Each row is a point on a tangle of strands that fork and nearly touch. The rows are in no order.
In the rows, zero is written as 128.
Two points are linked if the straight distance between their rows is under 120. Some points are linked to none.
q57: [147 122 156 134  84  87 177 176 201 111 102 113 147  88 128 119 149 161
 115  64 142  94 105 117 160 122 123  68]
q834: [126 152  75 100 171 140 134 123 115 135 111 154  80 108 151 128 132 102
 139  61  89 124 141 213  99 156 119 176]
q709: [122 133 103  95 133 117 158 176 156 147 141 127 100 129 120 169  91 139
 126  89 107  86 144 155 103 114  96 154]
q699: [187  66 104  99 133 100 120 150 148 119 139 125  99 121 116 104 126 154
 169 184 149 121 139 124 128 134 162  85]
q280: [168  94 120 109 130 113 116 119 126 102 135 110 105 133  81  84 159 172
 160 195 150 119 145 134 144 126 140  94]
q477: [153  88  96 156 179 137 114 110  90 136 128 113 111 137 146 140 144 103
 132 148 116 173 146  95 113 167 131 122]
q537: [171  86  79  80 160 117 125 137 130 125 137 106  94 120 125  87 141 103
 184 154 138 129 132 142 104 173 163 114]
q974: [172  89 168 178 122 143 113 124 114 119 154 158 121 136  78 135 138 172
 134 181 132 156 165 151 146  99 116  92]
q185: [124  78 136 153 125 150  90  87  98  95 152 132 124 136  97  89 166 111
 183 172 136 174 143 158 132 128 149 118]
q38: [125 142 116  79 133  90 123 150 104 174 155 114 152 149 185 162 117  77
 139 137  94 132  86  99  79 144 178 108]
q60: [114 157 175 108 119  84 131 164 142 125 108 120 151  92  99 107 104 142
 159 175 143  89 131 126 120  95 131  70]
q217: [142  80 137 152 103 155 119 169 136 145 140 131  74 130 153 151 137 187
  58 118 119 116 127 145 166 123  75 110]
q244: [199  72 176 132 133 155  97  73  82 136 130 142 144 192 119 127 119  86
 121 203 141 178 113  99 140 119 177 160]
q628: [115 126 147 138 165 156  65  73  92  83 126 141 181 158 137 115 125 111
 160 157 149 168 134  87 107 111 182 159]
q905: [118 154 133  86 170  96 132 149 142 131  58 103 131  68 153  88 104 153
 121 122 138  96 154  80 107 122 146  85]
q378: [134 165 102  94 143 114  98  97  48 129 170 150 142 188 178 180 130  51
 149 127 114 171  91 134 100 138  98 145]
q612: [106 131 122 108 113 122 147 179 160 164 137 142  95  98 154 155 138 117
 111  78  74 107 104 234 108 142 139 141]
q385: [155 109 114 149 135 164 116  95 117  82 166 146 136 159 127 141 152  69
 174 153 163 151  88 163 135 144 140 163]
q836: [127  93 128 104 144 114 118 125 122 148 103  83 102 131 111 106 109 127
 113 182 140 119 140  79 126 143 111 115]
q591: [ 73 134 115  88 120 137  92  75 117  64 114 107 146 128  96  53 163 101
 181 125 152 120 149 140 107 124 179 136]
q102: [ 99 139 108 116  93 228 107 117 138  35 145 138 102 159 107  83 159 134
 113  72 169  82 171 169 136 117 130 183]
q231: [171  41 149 109 126 162  73  95 111  87 118 145  95 189 119 147 135 151
 122 157 144 136 130 164 153  77 123 127]
q268: [185  78 151 132 133 132 110 109  90 168 146 134 132 189 131 166 119  82
 122 183 121 170 118  98 126 123 145 117]
q812: [143 145 146 188  87 126 184 124 134 175 166 118 185 122  93 134 142 107
  96 107 149 152 105  47 123 116 134  90]
q519: [ 84 173 133  89 140  77 105 134 120 126  95 120 175 116 151 150  76 142
 138 141 135 104 115 109  98  96 142 131]
q579: [149 101 138 161 179 145 106 113 111 129 119 122 137 133 139 103 111 133
 141 174 130 162 155  51 110 156 173 118]
q476: [119 109  62  55 195 127 125 109 126 133  90 107 107 108 149 100 119 107
 145 108 134 128 160 135  94 130 137 139]
q83: [129 142 178 177 106 138 137  98  98 182 142 141 172 136 111 139  95  89
  95 195 152 179 116  56 117 104 149 132]
q371: [ 95 167 112  78 149 131 128  90 122  63  85 111 128 120  76  65 125 133
 155 115 170  97 175 126 122 102 109 163]
q213: [160  87 115 149 128 133 149 166 125 150 170 133  90 132 111 155 143 145
 135 115 102 118 148 148 114 137 103  92]
q989: [118 129  75  79 190 112 133 124 136 140  74 101 127  96 160 116  98 137
 109 110 133 127 173  96 111 131 125 128]
q13: [130 123 154 117 144 101 110 131 134 141  82 101 130 151 172 146  83 138
  90 142 136 131 147  19 147 121 108 103]
q976: [198  99 124 172 124 126 142 135 150 127 159 140 154 134 136 179 154 172
 107 153 139 141 110 117 141 121 142  79]
q46: [ 91 141 126 157 108 101 167 118 138 193 126 119 126 113 146 158 160 115
 117  58  86 131 105 115 121 161 116 126]
q139: [113 139 133 121 172 157 119 134 154  91  83 150  89  78 152  97 129 186
 130 112 168  98 163 153 161  78  72 137]
q848: [128 111 110 152 164 135 106 103  66 138 141 135 114 132 147 145 138  58
 153 129 113 179 131 126 102 174 103 132]
q697: [134 125 118 157 138 128 127 112 116 131 169 126 135 111  94  85 170 109
 191 181 135 165 132 147 134 152 158 120]
q101: [103 156 136 169 143 145 138 123 121 161 157 140  99 103 100 114 179 159
 155 108  95 106 141 170 129 127 110 140]
q493: [102 162 111 103 132  92 120 116 100 157 136 126 158 127 148 131 102  80
 160 138 115 129  91 120  82 161 172 157]
q404: [143 135 173 101 162 132  84 119 123  61  66 116 133 132 107  80 108 133
 132 189 189 113 144  85 141  94 125 107]
q880: [105 106 143 117 123 123 110 121 127 141 114 108  92 170 138 165 106 136
  92 150 129 117 117 110 155 110  55 149]
q489: [151 100 157 155  83 128 143 155 133 185 162 128 162 124 130  96 108 102
 114 154 126 151 108  44  97 143 187  68]
q298: [131 114 113 131 120 172 111 159 143 100 178 164 107 145 103 118 107 101
 175 127 138 105 126 207 132 128 115 180]
q156: [102 151 122 165 142 146 120 106  94 148 164 157 142 142 143 176 132 122
 150 119 113 141 114 142 118 116 101 152]
q153: [135 104  91  78 154 117 130 146 141 128 142 117  99 151 108 145 100 104
 161 134 132  91 145 148  99 119 113 153]
q82: [146  90  89 107 130  98 161 139 161 158 123 104  83  91 142 124 172 137
 129 102 102 125 116 168 123 168 145  94]
q713: [132 108 104 122 111 100 165 157 178 133 110  98 161 103 136 141 136 127
 106  17  95 131 129 107 121 139 146  89]
q569: [151 120 112 140  89 124 141 146 122 167 175 141 169 167 177 215 126  86
  78 129 109 183  91 124 145 115 133  82]
q822: [133 170 132 110 114  90 193 148 199 160  95 128  94  83  76 103 118 139
 143  95 102  94 165 158 131 164 126 138]
q125: [136 124 180 171  91 103 150 164 155 111  81 121 174 111 128 132 120 127
  89 105 160 131 111  59 164 120 102  58]
q703: [130 138  86 121 169 120 137 131 109 154 127 140 105  97 145 148 142  96
 162  72  83 140 146 177  86 166 128 125]
q849: [128 125 115 105 135 118 121 154 133 151 133 102 157 118 177 117 105 111
 111 162 106 128  82  89  96 161 211 100]
q675: [ 91 170  93 126 155 127  95  61  69  92 127 137 160 162 150 144 133  94
 151 125 147 155  96 115 113 144 140 194]
q420: [144  97 167 135 133 144 102  89 106 135 119 125 110 193 126 178 116 139
  89 172 124 144 133 114 159  88  77 146]
q869: [167  84 161 134 121 122  90 107 108 127 125 113 126 140 104  88 146 150
 127 220 145 149 114  98 130 135 168  99]
q817: [110 103 144 153 104 213  89  78 105  37 148 138 116 195 111 132 183 122
 107 110 154 138 134 160 136 106 126 164]
q96: [116 130  95 123 121 176 132  87 122  63 148 120  87 146  76  73 197 117
 177 111 140 121 161 174 136 135 124 162]
q287: [127 181 102 107 117  75 179 135 135 181 128 126 166 105 127 147 118  77
 125 103  98 125  86 128  83 178 181 149]
q65: [157 102 143 127 115 114 131 159 160 124  97  86 157 117 173  95 122 154
  85  98 127 123 105  19 133 149 173  66]
q42: [118 127 205 173 115 164 102 118 126  93 127 163 123 142  96 125 117 152
 137 158 161 121 135 144 162  79  77 148]
q603: [116 106 132 106 109 129 131 179 162 140 153 138  90  99 128 120 132 152
 147 133 106  95 121 234 129 121 135 122]
q700: [ 91 178  78  79 137  87 140 135  96 143 131 131 139 161 154 198  77 132
 109  92 100 128 133 142 106 130 105 172]
q444: [104 189 172 130 116 151 140 184 165 144  90 158  91  69 135 102 112 178
  95  76 122  65 150 177 158 126  96 155]
q381: [115  93 122 114 167 161  59  79 108  72 121 143 147 162 143 138 137 117
 170 125 141 147 149 136 109  88 152 131]
q103: [106 163 107 100 104 205  94 144 126  80 157 149 104 151 117 105 128 126
 122  79 145  67 126 194 126 125 125 225]
q686: [142 126 126 129 114  89 187 156 177 146 108  95 101  91  89  97 119 136
 139 127 135 100 162 116 146 161 118 109]
q331: [125 146  97 124 137 137 140  99 115 105 152 109 104 119  75  69 187 112
 191 141 108 143 153 179 132 158 146 138]
q272: [184 126 181 174 134 109 127 154 136  93  97 131 161 102 114 120 124 171
 108 191 161 148 146  71 154 120 151  52]
q167: [173  77 107 139 137 111 122 143 151 121 105  99 151 129 182 146 119 148
  92 122 121 155 136  54 141 148 164  69]
q494: [ 98 178 175 134  99  83 152 153 122 151 104 105 172 105 112 117 102 117
  96 138 133 106 111  53 111 124 122  96]
q742: [134 128 180 197  79 138 148 131 145 160 148 157 165 133 136 176 115 142
  81 145 154 153  97 103 162  83  95  95]
q6: [164  89 106 103 144 122  99 131 119 137 160 142 111 177 194 202 128 109
 143 138 110 159 106 147 136 122 120 108]
q656: [110 155 140 116 171 106 115 116 138 141  93 105 133  88 156  87 120 151
 151 136 126 106 129  70 105 137 169 115]
q418: [114  63 133 118  93  97 125 157 148 161 144 118 117 122 145 148 123 116
 135 158 123 128  92 156 121 130 125  86]
q320: [128 115 106 111  93  93 166 168 150 147 147  93 151 168 153 186 107  94
  83  73  98 144 119  89 126 133 114 110]
q578: [132 102 154 152 166 153 105 120 137  74  88 141  96  96 132 104 142 187
 138 143 178 136 173 134 160  87  79 117]
q734: [ 89 186 108 124 140  91 163 125 121 142  81 120 140  86  84 131 112 142
  95  91  84 119 161 157 101 148 123 143]
q95: [ 71 169 137 119 154 124 112  83 103  86  89 124 122 111 103  94 138 158
 146 117 151 102 143 132 126 101  94 165]
q166: [136  70 113 131 142 162 105 133 130 130 129 131  62 131 170 142 144 180
  98 125 136 123 126 156 162 123  76 136]
q324: [131 120  87  90 147  90 159 127 165 159 106 101 100 108 174 152 146  94
 131 106 114 118  90 153 120 172 152 138]
q541: [133 127 117 130  74 101 169 154 131 183 164 113 197 141 136 138 131  64
 115  42 103 167  91  61 103 127 159  96]
q690: [170  90 193 195  94 121 140 123 112 158 116 122 150 131 102 125 132 144
  81 153 134 168 140  40 145 120 129  65]
q285: [128 143 142 140  94 114 130 122 116 185 157 130 194 158 190 163 121 105
  91 109 105 164  91  21 121 114 179  85]
q945: [113 189 146 164 136  99 163 124 129 132  93 104 154  69  92  78 120 137
 137 138 119 129 174  88 126 166 144 123]
q907: [128 160 168 173  95 135 156 185 152 121 127 134 112  83 114 121 143 183
  99 114 131  89 132 150 169 121  82  88]
q600: [125 153 108 104 153 136 136 106 150  98 116 112 106  94 102  74 184 170
 165 138 121 110 149 195 151 120 141 131]
q265: [145 105 113 129 131 167 115 164 114 119 181 165 102 150 141 154 112  76
 167 117 120 129 113 192 120 145  95 156]
q436: [118 190  98 166 138 134 171 130 114 136 153 146 151  91  72 132 135 110
 133 128  92 140 138 193 113 163 139 152]
q775: [172 111 125 170 126 147 137 105 138 131 165 150 149 147 120 157 130  91
 137 198 167 161  90 135 153 139 137 150]
q271: [127 118 141 130 102 105 126 127 115 171 148 126 180 173 177 189 123 116
  75 113  93 175 116  73 138  99 142  64]
q940: [ 98 132 122 119  95 190 126  86 137  25 129 122 101 159  80  70 184 134
 142 101 166 105 190 148 134  97 115 154]
q862: [164  97 187 118 108 138  94  88 119  46  96 125 104 161  74  64 163 161
 152 189 191 143 161 114 167  91 126 112]
q180: [127 142 134 172  90 115 180 124 148 170 161 113 145 100  98 116 141 101
 132 183 150 138  91 112 143 150 141 114]
q942: [151 134 155 116 124 119 123 107 132  72 108  99  97 124  84  43 171 164
 168 192 179 114 146 104 168 119 122 118]
q660: [110 160 167 186 125 137 142 149 153 129 126 153 135 101 131 156 123 169
 119 102 130  98 136 125 143 108  83 115]
q927: [114 125 143 104 160 125  93 108 140 105 112 111 134 108 129  57 135 145
 195 168 154 107 136  97 124 122 177 120]
q614: [125 187 108 115 133 161 131 174 135 150 135 159  95 116 127 135  99 141
 113  66  99  84 133 204 116 154 126 224]
q448: [117 129 169 148 111 161 115 140 146 103 139 140  91 125  99 101 132 168
 138 155 155  94 126 160 172 106  71 158]
q809: [162 104 148 154  84  81 155 160 175 115 121 129 138  77 131 116 159 184
 128 121 151 111 110 110 159 134 142  45]
q562: [100 117 180 158 126 136 101  70 104 146 139 129 127 152 109 124 158 127
 156 172 151 135  96 100 138 102 109 150]
q694: [136 119 162 161  80 108 154 146 162 151 129 122 157 142 152 177 124 139
  91 116 141 132  93  77 163 104  97  91]
q198: [147 142 165 153  89 102 148 156 126 115 115 105 125  90  81  82 155 176
 136 193 136 138 156 126 169 122 109  58]
q860: [115 145 131 120 102 135 152 203 188 143 118 134 116  94 167 152 111 167
  79  29  86  92 136 173 135 116 121 129]
q879: [106 166 128 168 108 125 150  91  87 181 159 149 163 136 123 151 108  70
 114 167 153 173  97  91 110 133 126 157]
q205: [ 84 120 101  81 149 147  73  93 123  64  97 139 144 158 149 129  91 128
 151 101 164 121 153 134 120  72 116 161]
q482: [135 112  87 107 143 155 102 100 111  57 144 127 138 148 116 104 150  56
 172 141 153 143 120 160 108 154 159 149]
q317: [ 87 170  82  65 135 132 128  80 104 111  96 141  97 144 110 119 118 128
 140  60 129  97 133 190  94 129 110 220]
q305: [176 114 163 142 155 158 106 127 120 153 142 140 137 162 170 102  91 139
 119 183 114 137 116  26 106 147 196 121]
q143: [ 95 126 118 115 121 160  93 177 116 140 151 146 105 155 184 184  95 133
  91 105  91 121 122 179 139 113  95 159]
q364: [130 166 113 125 128  98 176 134 198 162  95 154 114  82  94 117 133 125
 139  76  74 122 159 191 123 176 159 140]
q813: [166 114 120 181 106 112 172 137 167 137 154 124 131 100 124 142 174 176
 118 123 134 122 106 123 156 149 132  84]
q801: [175 104 164 179  92 106 133 138 113 138 155 142 133 116  70 109 157 181
 123 206 137 166 146 126 153 116 127  65]
q820: [ 81 148 134 111 150 116  94  82 142 103 103 124 148  96 125  77 139 121
 200 133 151 115 117 133 121 131 172 159]
q874: [141 167 101 106 144 154 158 167 142 147 162 134  80 124  96 135 131 149
 131  96  95  72 138 190 114 139 114 185]
q984: [114 175  89 136 126 139 146 167 120 150 139 165 116 123 164 175  87 115
 108  69  98 120 120 186 123 170 114 205]
q931: [112 114  80 115 164 189 118 116 139  89 123 141  84 119 146 102 131 130
 137  84 142 118 148 186 146 125 102 186]
q303: [145 113 116  84 143 102 136 153 158 111  81 111  92  70 121  69 141 181
 137 155 152 108 166 156 148 104 116  65]
q7: [146 119 119 168  88 115 179 138 122 187 173 116 175 120 112 137 166  87
 113  63 104 159 104  82 102 137 146  71]
q446: [139 119  91  78 142 163 130 146 160 102 138 135  72 105 111  70 162 176
 159 107 128  94 171 227 142  99 132 135]
q554: [121 161 111 106 131  99 115 112  66 168 164 151 152 190 183 198  91  56
 126 139 108 183 116  96 119 143 110 138]
q382: [131 150  91 134 144 127 159 117 162 131 130 132 118 107 154 156 134 111
 134 124 127 110  85 178 151 171 130 176]
q174: [112 165 105 130 184 121 144  92 141 127  95 115 116  68 119  96 174 163
 157 116 113 128 155 159 135 145 149 131]
q513: [134 120 111 140  94 132 151 170 137 159 178 140 134 143 186 199 137  98
  95  96  96 147  74 167 135 138 118 113]
q626: [115 146 124 117 102  81 171 146 157 170 116 101 163  89 120 120 128 105
 115 108  97 118 106 116 103 160 178 109]
q173: [161  87 132 172 139 161 117 139 100 144 183 154  96 139 103 147 160 150
 146 145 108 140 148 171 120 118 111 103]
q933: [126 135  83  88 169 120  98 110 100  95 129 127 150 127 139 109 115  71
 182 133 132 126 116 146  80 152 179 147]
q212: [154  97 204 158 115 143  99 111 115 110 123 158 144 148  73 131 116 142
 130 199 149 150 141 143 155  74 113 119]
q889: [195  43 129 111 138 120  89 108 125 119 109 135  89 163 143 158 132 180
 104 176 141 140 131 137 149 102 126 101]
q718: [155  59 137 140  91 102 140 158 127 165 160 125 121 142 102 155 127 124
 115 152 113 142 124 125 114 131 124  68]
q456: [ 98 162 104 108 124  95 173 125 145 179  98 117  99 121 153 167 130 134
  93  52  79 108 118 137 120 158 107 164]
q277: [ 62 152 137 130 119 154 102  67  97  90 136 138 130 145  96 111 162 132
 163 105 138 104 123 150 112 103 109 179]
q882: [105 168 116 168 138 104 173 130 135 129  88 105 152  83  95 122 111 138
 100 101 116 129 164  97 125 160 110 129]
q72: [174  83 146 126 131 140 100 103  82 145 166 169 119 197 164 180 133  62
 141 163 121 178  94 143 136 120 114 127]
q479: [ 80 168 130 130 113  91 126 113  98 181 118 109 182 133 179 154 116 122
 101  97  93 143 112  41 112 138 154 109]
q852: [148 128 126 124 129 106 155 155 133 142 126  77 122 115  73  85 115 133
 125 184 133 111 155  79 127 159 133 101]
q996: [ 95 131 149 166 118 152 125 103  92 167 172 149 130 133 121 144 161 109
 151 153 127 141  89 161 119 104 112 139]
q796: [168 121 202 174 135 131 124  94  94 182 130 137 160 155 121 144 119 135
  99 181 130 170 136  37 130  97 144 110]
q644: [137 119 116 130 130 110 123 145 143 133 121  96 159  96 141 102 124 135
 103 185 125 133  95 108 126 159 187  83]
q532: [154 112 111 116 163 127 106 109 136 127 144 136 124 170 171 183 114 119
 151 148 140 132 110 111 143 124 124 145]
q918: [110 165 111 138 110 181 118 136 130  91 166 174 116 123 114 105 131 100
 167  96 128 103 117 232 134 153 140 204]
q893: [ 89 118 165 130 124 142  93  60 105  93 130 125 124 171  89  91 159 112
 181 140 160 119 135  93 118 102 124 161]
q24: [120 164 157 154 125 112 153 147 107 151 118  94 155 111  82  88 108 123
 104 174 128 122 145  45 115 152 138 104]
q310: [112 173 119 135  77  79 191 150 163 141 113 116 199 122 100 151  98 102
  86  36 109 129 105 100 118 139 137 142]
q759: [ 99 171 132 177 126 113 141 125 135 145 130 150 165 109 151 177 116 149
 127 108 123 115 114 117 136 112 109 141]
q31: [ 96 171 132 128 148 125  88  70  78 118 123 131 171 158 137 124 110 120
 154 156 156 135 100  74 107 121 156 181]
q606: [148  68 183 150 124 149  86  80  92 120 132 133 131 154 101  83 143 108
 157 202 146 176 131 101 133 132 170 131]
q124: [121 149 117 109 140 145  94  65  57 111 165 134 153 188 132 155 159  64
 141 144 133 151  77 129  96 119 134 157]
q916: [142 108 102 155 143 116 142 143 100 153 144 129 111 103 153 151 146  63
 146  97  92 161 127 162 102 186 105  98]
q618: [127 125 117 113 103 102 171 186 160 146 135 104 125 142 129 186  96 126
  87  90 106 103 130 119 123 118  93 119]
q437: [136 106 124 159 134 198  90 107 118  74 163 153 108 164 138 137 167 124
 135 128 144 136 107 179 148 120 117 166]
q621: [129 117 118  88 165 117  91 124 116 138 105 116 136 168 185 143  65 124
 113 147 120 139 153  36 118 130 145 127]
q487: [107 145  66  58 160 103 105 114  85 118 129 125 132 172 164 170  86 100
 146 108 122 131 132 129  98 127 117 170]
q565: [116 123  69  74 169 169 124 134 142 136 113 156  76 123 175 124 114 134
 138  52 126 108 149 197 119 116 101 192]
q915: [157 142 151 135 144 107 120 116 142 141 139 130 172 150 154 168  95 129
 138 172 151 123 109  60 140 114 144 133]
q938: [150 125 113 158 130 116 151 136 100 174 161 133 144  93 141 127 162  68
 154 128 100 173 104 142  94 175 156  71]
q750: [144 138 104  89 145 120 185 146 202 146  76 110  76  75 138 109 139 170
  81  80 127  93 145 167 145 136 108 132]
q274: [124 172 114 152 142 167 119 116  76 142 188 162 107 173 160 182 137  95
 133 106 115 136  97 147 128 134  73 185]
q551: [ 72 147  89  56 121 139 121  69 133  64  82 125 127 128  84  57 140 114
 154  86 162 102 171 159 101 113 140 170]
q150: [167 125  96 116 121 127 178 161 185 154 127 122  60  87 123 116 172 169
 111  91  97 104 131 190 150 171 134 130]
q144: [140 112 114 132 164 172 102  97  74 109 150 134 103 189  97 157 128 109
 137 128 122 137 158 134 115 110  83 160]
q858: [153  95 178 131  95 164  97  84 126  45 139 134 121 188  56  92 174 139
 162 155 168 120 172 138 142  76 135 125]
q33: [ 92 186 147 124 149 135 142 144 156 112  69 155  96  62 135  92 124 181
 116  85 135  93 162 178 151 108  87 131]
q30: [159  58 117  91 124 166  88  97 149  52 114 128  92 165 115 108 142 151
 124 152 182 121 141 164 160  85 120 129]
q442: [ 88 150 114  94 115  87 131 153 120 159 105  98 179 131 180 139  75 115
  95  88  87 134 124  53  91 146 169 105]
q529: [146  90 118 107 145 145 108 116 108 111 151 126 107 180  83 135 112  92
 162 147 140 116 149 135 106 116 111 149]
q93: [110 118 128 160  86 137 155 177 180 147 147 140 136 107 181 172 132 147
  89  64 100 116  90 164 158 134 118 121]
q160: [106 104 143 124  97 115 137 158 157 151 157 149 130 115 116 136 117 114
 165 154 121 114 105 189 125 115 131 117]
q296: [187 113 173 161 123 174 125 116  92 174 164 151 150 149 135 103 101 112
  91 211 114 174 105  50  96 126 213 110]
q314: [130 128 134 109 130  96 147 162 169 120  59  88 150  72 159  80 108 144
 100  91 131 111 143  58 125 151 161  72]
q594: [122 123  92 121 160 171 108 107  87 113 146 130  86 187 145 168 125 105
 109 118 122 138 132 135 141 131  71 186]
q241: [133 160 132 151 144 145 120  90  54 153 170 152 166 138 126 118 120  54
 153 175 146 185  94  89  83 149 160 152]
q87: [158 127 197 184 127 115 132 138 137 117  88 131 150 122 124 144 116 149
 100 167 160 143 140  54 158 109 103  86]
q248: [111 139 156 152 122 187 113 139 116 122 166 131  76 129  89  91 157 175
 141 129 124  84 147 175 144 114  85 165]
q978: [102 105 152 105 138 105 108 127 128 136  76  99 117 140 136 139  84 130
  96 156 143 121 144  74 139 108  79 113]
q552: [108 154 157 129  93  79 151 157 143 130  80  93 177 117 145 130 101 117
  82  79 131 116 109  35 139 124 111  87]
q195: [ 80 146 108 108 107 102 121 144 116 149 151 143 140 168 186 208  84 119
 113  99 100 143 125 136 135 121  96 146]
q657: [ 71 165 131 110 105 113 134 128 138 135 116 147 123 115 106 125  94 125
 152 111 123  83 112 188 121 130 108 196]
q601: [114 148 107 111 141 110 173 130 169 157  88 103  91 110 160 145 127 158
  91  71 118  97 132 115 150 130  79 144]
q548: [137  99 120  86 148 135 100 110 157  64  84 110 116 130 119  90 107 136
 130 165 191 115 143 126 154 100 113 132]
q986: [127 183  92 140 115 110 180 144 112 162 166 153 172 119 101 171 107  86
 125 122 112 135 102 159  86 147 142 147]
q131: [113 142 105 118  78  84 170 157 149 141 139  98 204 156 140 161  96  90
  85  44 106 152 108  61 135 135 137 129]
q406: [ 97 146 141 127 126 185  75 184 126 130 153 153 113 125 157 143 104 164
 105 107 108  89 127 188 137 103 111 172]
q585: [154  89 134 121  85  90 158 172 181 111 116  83 179 121 127 124 133 130
 105  34 127 124  95  79 143 114 138  72]
q533: [117 156 146 160 111 163 136 183 160 131 128 132  92  76 128 104 132 182
  84 109 115  83 130 185 175 147 102 146]
q283: [103 168 133 180 110 126 176 129 138 179 145 141 131  91 109 146 160 138
 126  61  72 118 136 154 115 144 121 121]
q441: [ 98 140 145  73 135  92 101 140 145 112 108 114 143 123 129 137 102 137
 143 161 148  88 109 132 114  79 128 120]
q403: [ 95 123  93 149 171 150 120 111 135 117 101 146 111 115 156 145 102 141
 134  96 129 135 162 143 137 133  82 175]
q946: [130 119 133 116 129 215  67 161 108  99 161 137  95 168 133 130 129 167
  89 121 132  85 128 170 153  88 102 178]
q215: [148  57  83  95 146 147 104 122 118 124 132 120  64 138 153 130 164 140
 123 133 133 131 115 186 129 131 108 117]
q379: [168  81 140 139 116 120 127 140 115 168 153 130 149 150 129 142 105  86
 130 171 115 159 122  83 101 136 162  85]
q847: [125 175  97 124 113 114 152 152 101 150 156 177 130 138 189 189  91  65
 139  86 101 146  89 180 115 173  95 180]
q643: [111 158 119 107 111 115 154 176 176 146 107 124 114  85 129 149 127 156
  76  80  77 100 118 213 119 133 141 131]
q279: [106 154 155 147  93 116 140 156 132 107 112 114 112  86  74  73 144 158
 145 186 122 128 149 178 173 121  96  94]
q939: [121 156  95 107 158 125 145  94 154 120 117 130 109 105 121 109 154  99
 168 116 126 105 101 191 135 169 154 193]
q964: [126 176 133 122 139 110 117 100 105 146 143 143 181 169 148 160  79 119
 139 171 145 126 112  55 108 117 144 170]
q50: [103 119 140 132 110 177  88  62  98  47 128 130 153 201  96 144 146  92
 114 138 160 149 132 137 129  99 130 169]
q716: [171  47 116 124 123 103 105 129 133 109 101 135  84 112 132 125 141 208
 100 162 144 141 154 130 149 118 109  66]
q373: [144  79 101  97 124 118 128 158 150 113 117 119  77  91 126 108 148 199
  97 141 135 114 145 179 146 111 100  75]
q142: [ 92 175 172 112 104  90 144 152 155 127 100 124 138  72 102  99 134 151
 148 150 121  92 121 175 143 111 122  95]
q509: [174  84 173 155  86 112 138 156 117 153 132 106 147 130  98  78 131 156
  82 160 124 147 129  30 116 146 169  48]
q504: [ 73 161 117 137 160 112 118  92 114 107  75 130 136 105 138 131  93 148
 137 110 146 129 149 111 127 125  93 177]
q749: [114 119 141 170 156 125 116 110 131 120 114 119 141  94 135 130 150 157
 138 159 134 143 137 118 139 123 127 104]
q854: [130 160 186 121 150 139  86 133  99  81  99 109 161 122 100  67 109 148
 118 220 157 130 134  76 128 109 165 107]
q725: [111 145 149 173 160 138 113 117  95 145 143 133 163 100 115  83 119 126
 153 175 119 166 150  73  99 150 185 118]
q55: [124 131  90 101 180 127  91 102  93 111 105 128 142 167 143 152  74 116
 142 129 133 143 172  71 108 124 126 158]
q843: [112 148 136 125  84  82 178 155 180 144  94 115 187  87 102 124 116 108
 108  40  93 129 121 125 116 141 162 108]
q650: [168  65  77  94 136 146 126 145 139 106 149 136  54 117 122  97 165 179
 145 132 141 118 150 199 141 120 116 116]

A fork is a point with three links, a tip a point with one. Leave the first point through the second and follow the links. Name the first fork or tip that comes.
q442, q479 => q718
q601, q456 => q974
q265, q298 => q331
q643, q860 => q442
q283, q46 => q939
q974, q801 => q519

A fork is a point with three links. Follow the links from the first point to the second and name the forks in between, in order.
q205, q456 => q31 > q268 > q379 > q718 > q974
q215, q548 => q650 > q373
q905, q931 => q95
q579, q656 => q916 > q95
q612, q939 => q718 > q974
q585, q614 => q843 > q131 > q709
q476, q153 => q905 > q95 > q156
q946, q494 => q978 > q852 > q24
q139, q277 => q156
